Each row is a point on a landscape with many valleys, with its height.
From any point a ball rolls to the lowest of the 6 points nearest to it. It stops when none of these is lower. Distance is the straight distance between rows; heights are no part of it.
Q772 (h 528): [149 179 122 120 109  84 167 103 123 196 121 143 153  97 101 164 133 111
 207 197]
Q28 (h 264): [111 136  81 125 133 178  84 130 148  71 106 117 130 133 167 127 131 146
  76  96]
Q899 (h 334): [131 100 195 106  85 101 155 167 117 167 159 135 150 117 103  75  97 107
 166 165]
Q482 (h 634): [133  65 199 131 112  82 123 182  70 172 107 148 106 137 124  90 117 119
 138 120]
Q780 (h 330): [ 96  91 113 114 138 191  98 151 136  49 120 138 138 121 152 115 124 174
  92  79]
Q637 (h 351): [132  81 106 164 134  85 108 138 122 116 132 164 150 126 155 146  79 128
 102 120]
Q806 (h 398): [135 167  88 124 142 113 186  57 102 166  79 117  89 124  75 160 167 144
 187  92]
Q886 (h 270): [111 117  97 173 159 145 105 101 147  85  79 130 102 163 153 154 125 135
  67  78]
Q394 (h 428): [117 163  78 141 153 143 127  68 130 117  69 103  84 163 143 154 149 131
 101  85]
Q663 (h 234): [128 111 153 146 105  81 132 161 122 169 137 172 175 102 138 129  64 133
 141 181]
Q905 (h 263): [136 103 181 149 102 107 158 127  92 156 128 108 113 169 109  76 127 127
 145 152]
Q82 (h 592): [145 137  97 133 120  61 137 120 124 162 115 154 136 109 122 179 110 104
 166 143]
Q572 (h 331): [155 132 134  97 125  92 114 173 133 161 171 168 143  77 130 106 101 114
 164 161]
Q343 (h 250): [150 159 108 122 147 135 127 126 163 125 136 120 130 118 125 134 115 118
 128 139]
Q10 (h 394): [155 153 113  92 154 131 122 158 123 169 153 152 133  73 106 124 147 113
 127 131]
Q41 (h 162): [167 179 144 100 121 133 165 134 128 176 140 116 115 131  91 106 161 109
 192 143]
Q558 (h 854): [141 180  54 123 133 110 134  63 159 145 118 141 129  93 110 221 158 144
 177 142]
Q845 (h 383): [129 162 124 137 122 211 137  81 148  77  79  96 100 155 136 117 156 135
  87 101]
Q657 (h 75): [127 157 104 141 123  56 169  64 123 207 103 133 119 102  79 202 164 136
 203 129]
Q699 (h 852): [ 80  56 194 112 140 151 143 194  74 104 169 147 144 147 106  71 146 170
 104 106]
Q589 (h 260): [136 187  93  58 109 208 115 127 185  99 134  86 133  97 135 121 164 123
 106 124]
Q851 (h 405): [115 142  92 146 125  83 138  65 128 168 105 151 124 124 107 210 132 118
 172 145]
Q488 (h 133): [143 120 104  96 133 150  85 140 152  89 177 142 151  87 142 137 120 146
 119 134]
Q381 (h 252): [152 150 152  97 116 125 138 156 123 138 167 118 116 139 115  90 142 102
 143 147]
Q710 (h 172): [146 111 146 146 109 109 143 130 114 149 135 128 128 138 121 126 119 109
 154 170]
Q53 (h 125): [113 125  95 198 130  98 149  64 144 150 112 124 126 162 149 204 103 114
 139 116]
Q952 (h 404): [ 88  99 108 112 103 214  89 147 154  44 162 102 154 135 164 122 127 171
  60 112]
Q122 (h 379): [132 115 161 165 105  90 177 110 101 185 100 101  95 163  93 137 157 120
 173 133]
Q152 (h 320): [144 129 163  77 127 126 138 177 114 150 176 157 152  93 127  78 146 138
 122 137]
Q721 (h 185): [134 156  76 122 159 160 106 120 160  97  90 113 113 104 148 159 130 127
 118 103]
Q981 (h 667): [129 107 145 128 165  76 130 139  69 167 106 145  95 118 121 117 135 119
 130  98]
Q313 (h 100): [136 130 113  71 100 189 113 146 182  75 185 114 169 101 149 107 121 126
 105 143]
Q38 (h 410): [129 107 127 191 133  77 138  98 103 183 106 133 124 137 146 163 101 101
 158 131]
Q619 (h 517): [146 151  98 135 150 133 145  90 111 153 100 111 102 128 103 134 145 136
 149 122]
Q827 (h 313): [104  94 152 137 122 173 110 152 106  77 169 126 135 152 134 103 122 168
  84 118]
Q819 (h 282): [128 120 121 141 134 167 101 143 137  84 126 123 130 156 138 138 106 151
  76 102]
Q161 (h 242): [124  96 186 140 106  84 161 145 104 186 138 129 125 154 127  94 106 128
 152 172]
Q73 (h 273): [132 148  88 152 134 166 126  96 162  87  80  90 117 153 154 152 131 128
 115 133]
Q684 (h 527): [130 151 108 136 173 118 134  86 114 156  83 131  98 132 116 152 153 126
 128  86]
Q841 (h 297): [152 142 176 110  85 135 154 139 151 154 177  98 161 130 112  99 135 103
 159 193]
Q331 (h 439): [137  80 157 167 118 104 137 139 108 103 143 139 143 155 141 130 102 133
 108 147]
Q207 (h 348): [153 148 125 115 145 137 119 152 123 122 141 127 120 114 118  93 158 121
 134 115]
Q493 (h 786): [ 96  80 154 186 153  35 117 137  81 167 100 149 105 142 146 157  84 119
 129  99]
Q425 (h 56): [135 114 137 158  94  80 158 132 115 169 129 123 148 157 131 122 108  90
 173 184]
Q393 (h 454): [133 158 100 105 179 127 141  97 101 161  88 122  81 131 125 144 155 135
 107  74]
Q932 (h 486): [160 160 108 104 111  81 121 122 159 184 140 156 161  84 103 160 126 115
 195 174]
Q171 (h 308): [113  95 121 175 143 137 110 110 124  94 115  99 104 186 141 133 141 122
 100 104]
Q301 (h 333): [141 115 129 120 144 121 119 133 126 145 123 130 126 132 111 134 126 126
 141 133]
Q712 (h 756): [122  77 189 186 131  56 155 130  82 198  95 127  98 178 114 122 118 116
 158 107]
Q733 (h 452): [114 115 137 147 158 153 148 117 110  73 130 119 109 182 120  89 145 138
  91 107]
Q500 (h 604): [146 101 154 186 146  94 146 129  91 145 103 133 116 187 122 118 125 115
 130 112]
Q451 (h 456): [138 140 135 123 123  91 126 141  97 184 115 162 120  95 123 120 112 129
 161 145]
Q141 (h 345): [167 150 143  57 123 155 115 168 136 132 184 127 151 105 113  87 150 122
 142 131]
Q926 (h 243): [121 102 124 137  98 167 114 136 144  64 174  94 142 154 139 130 118 131
  95 141]
Q624 (h 337): [119 187  35 137 141 166 114  94 204  84  62  93 112 101 156 183 147 114
 121 113]
Q414 (h 87): [128 182  72 123 149 177 134  71 172 125  49 110  96 105 146 179 164 118
 118  93]
Q518 (h 114): [114 130 118 184 160 126 118 109 103 127  99 118 100 162 140 145 135 122
  97  79]
Q409 (h 407): [ 98  49 183 140 132 120 109 158  95 108 147 161 131 131 153 114  97 151
 110 122]
Q571 (h 280): [132 185  40 120 157 135  98  89 193 120  74 132 116  79 150 197 133 137
 117  92]
Q499 (h 467): [139 197 124  86 143 193 140 114 140  90 130  90 120 134 112  88 186 115
 112 130]
Q853 (h 196): [133 112 114 177 116  93 122 103 146 138 146 136 147 146 144 176 100 116
 140 150]
Q128 (h 175): [115  74 127 117 113 144 101 160 119  89 187 143 168 118 143 133  95 169
  97 132]
Q940 (h 483): [ 81  86 145  95 151 218 117 172 107  50 133 132 120 135 134  98 149 177
  51  98]
Q544 (h 57): [115 105 144 165  96  65 144 135 108 175 107 154 169 125 127 147  78  85
 156 174]
Q927 (h 380): [116  87 225 119  93 125 156 181  92 138 157 111 151 146 106  55 131 123
 148 158]
Q27 (h 392): [136 137 107 123 113  78 105 151 135 172 121 178 146  56 132 161  93 121
 172 158]
Q701 (h 323): [121 104 161 104  65 102 136 162 136 128 187 136 179 128 135 111  85 116
 139 192]
Q950 (h 231): [131 123  88 138 150 146  92 115 141  86 119 132 118 120 153 148 124 139
  90  96]
Q934 (h 533): [146 123 153 147 148 105 124 138  89 155  98 139  94 143 126 118 130 124
 143 118]
Q410 (h 549): [142 157  84 116 153 112 107 111 140 165 107 151 105  89 121 168 141 125
 141  99]
Q575 (h 356): [115 129 109 162 150 139 143  81  99 116  82 101  77 178 131 143 159 133
 121  95]
Q312 (h 307): [ 94  88 116 169 166 125  93 119 129  84 105 130 122 153 157 162 103 145
  80  60]
Q604 (h 378): [132 100 184 126 110 124 136 159 106 111 158 148 141 145 127  85 125 129
 133 138]
Q586 (h 269): [101  80 176 115  94 125 113 184 116 121 208 145 174 107 123 100 100 159
 128 156]
Q67 (h 393): [141 173 127  72 115 188 147 137 130 107 154  97 123 114 116  79 146 123
 109 142]
Q284 (h 371): [149 130 191  79 113  90 136 201 106 198 157 138 140  71 110  66 169 113
 155 135]
Q276 (h 343): [132 172 111  97 152 150 127  94 153 138 100 115 110 108 129 132 167 127
 126 118]
Q419 (h 262): [121 170  94 106 180 180 125 118 163  82  57 126  88 118 147 133 137 145
  75  73]
Q341 (h 241): [136 106 139 122 133 124 107 156 118 111 150 138 131 119 127 108 120 146
 118 120]
Q254 (h 167): [138 146 112 127 121 146 106 124 163 108 145 107 154 132 140 140 127 120
 120 159]
Q177 (h 279): [110 131  96 169 143 116 103  84 135 100  88 112 110 162 144 177 126 108
 122 105]
Q280 (h 556): [120 114 160 164 123  35 171  91  97 220  93 153 109 139 114 156 123 112
 181 127]
Q231 (h 368): [133 159  92 143 128 100 133  83 157 121 119 115 133 127 122 181 126 115
 158 139]
Q433 (h 360): [123 136  97 117 184 116 112 111 146 117  74 156  92 121 133 164 129 112
  79  61]
Q317 (h 329): [137 132 145 141 136 174 145 109 124 106 128  97 114 153 102 101 142 131
 114 133]
Q356 (h 469): [128 140  81 151 172 121 123  93 138 146 105 125 112 147 136 167 147 119
 137 112]
Q513 (h 412): [ 91 122 127  77 133 234 112 140 135  55 148 112 134 110 121  77 157 168
  80 101]
Q594 (h 451): [135 166 148  59 131 188 129 158 126 109 150 125 113 111 114  72 161 148
 107 120]
Q241 (h 136): [125 142 129 145 130  75 161 114  79 208  89 129  91 132  93 168 137 132
 193 116]
Q269 (h 325): [107  70 188 144  68  86 130 155  98 138 146 169 162 124 138 100  80 118
 128 168]
Q579 (h 218): [127 167 111  97  91 213 119 112 185  60 150  67 153 133 149  95 155 131
  97 146]
Q719 (h 516): [125  74 169 141 119  63 117 169  86 158 120 169 135 119 138 106  82 136
 121 124]
Q986 (h 304): [118 120  80 186 121 154 111  92 169  70 105 115 120 171 171 163 120 111
  90 110]
Q750 (h 555): [ 77 107 129 130 120 219 135 128 138  27 132 102 131 169 140 102 155 172
  70 105]
Q245 (h 447): [115  82 196 106 116  96 156 201  91 166 143 139 138 106 103  68 114 134
 139 142]
Q731 (h 434): [148 162  77 127 132  49 129  98 134 189 101 199 150  64 111 202 116 143
 180 139]
Q912 (h 309): [123 114 103 191 145  90 135  75 120 139 107 100  94 176 136 157 127 113
 112 125]
Q183 (h 261): [137 135 154 121  96  81 134 127 118 198 141 139 149 121 116 133 119  84
 188 177]
Q230 (h 397): [146 182 121 103 100 120 130 108 167 157 160 127 156 105 103 138 146 116
 177 192]
Q904 (h 429): [128 108 160  86 122 160 133 189  99 116 188 134 145 116 112  74 133 172
 102 115]
Q576 (h 293): [144 136 152 117  89 102 133 146 131 168 172 152 169  97 120 123 108 110
 167 179]
Q431 (h 244): [129 150  84  84 140 168  99 136 161  86 126 125 119 110 132 116 133 119
 103 111]
Q492 (h 342): [137 139 118 114 140 171 122 106 145  88 101  95 104 148 118 104 144 122
  98  95]
Q85 (h 235): [142 180 134  77  87 138 112 140 178 134 206 133 171  69 133 125 124 106
 141 171]
Q17 (h 381): [110  85 121 173 118  59 124 118 105 154 110 150 166 142 161 152  77 120
 123 138]
Q116 (h 772): [117  97 167 142 190 141 121 171  85  86 126 147 105 162 119 103 131 153
  99  83]
Q236 (h 157): [137 171 112  63 119 172  86 146 179 106 171 118 155  74 139 118 140 146
 117 130]
Q165 (h 406): [124  74 176 149  93 114 150 171 103 110 182 122 147 165 118  66 114 142
 132 153]
Q151 (h 267): [141 119 142 158 123 141 146 121 126 120 132 104 112 165 123 116 116 116
 120 149]
Q863 (h 303): [152 166 153  87  91 103 139 145 150 183 168 130 164  76 111 104 128 107
 182 168]
Q672 (h 481): [ 95 132 121 157 158 183 131 100 130  75  83 104  77 165 160 110 150 131
  80  89]
Q782 (h 497): [120 127 140  71 163 175  99 177 127  90 160 136 122 109 117  98 131 144
  98  86]
Q578 (h 203): [127 119 142 148  97 148 151 119 143  98 172  98 150 160 146 125  94 117
 130 176]
Q115 (h 192): [122 158  88 114 118 181 102 115 185  50 127 103 148 118 139 132 131 129
 109 156]

For each start below, name the point where the ball stops.
Q952: Q313
Q940: Q313
Q699: Q313

Call two points neighbours if one is among the 6 nearest of the other. Go from one point of each pair to the other, from neighbour to neighbour, staying as low as possible. Name the highest point that can't be avoided.
Q721 and Q313: Q431
Q721 and Q657: Q122
Q425 and Q518: Q886
Q313 and Q425: Q578
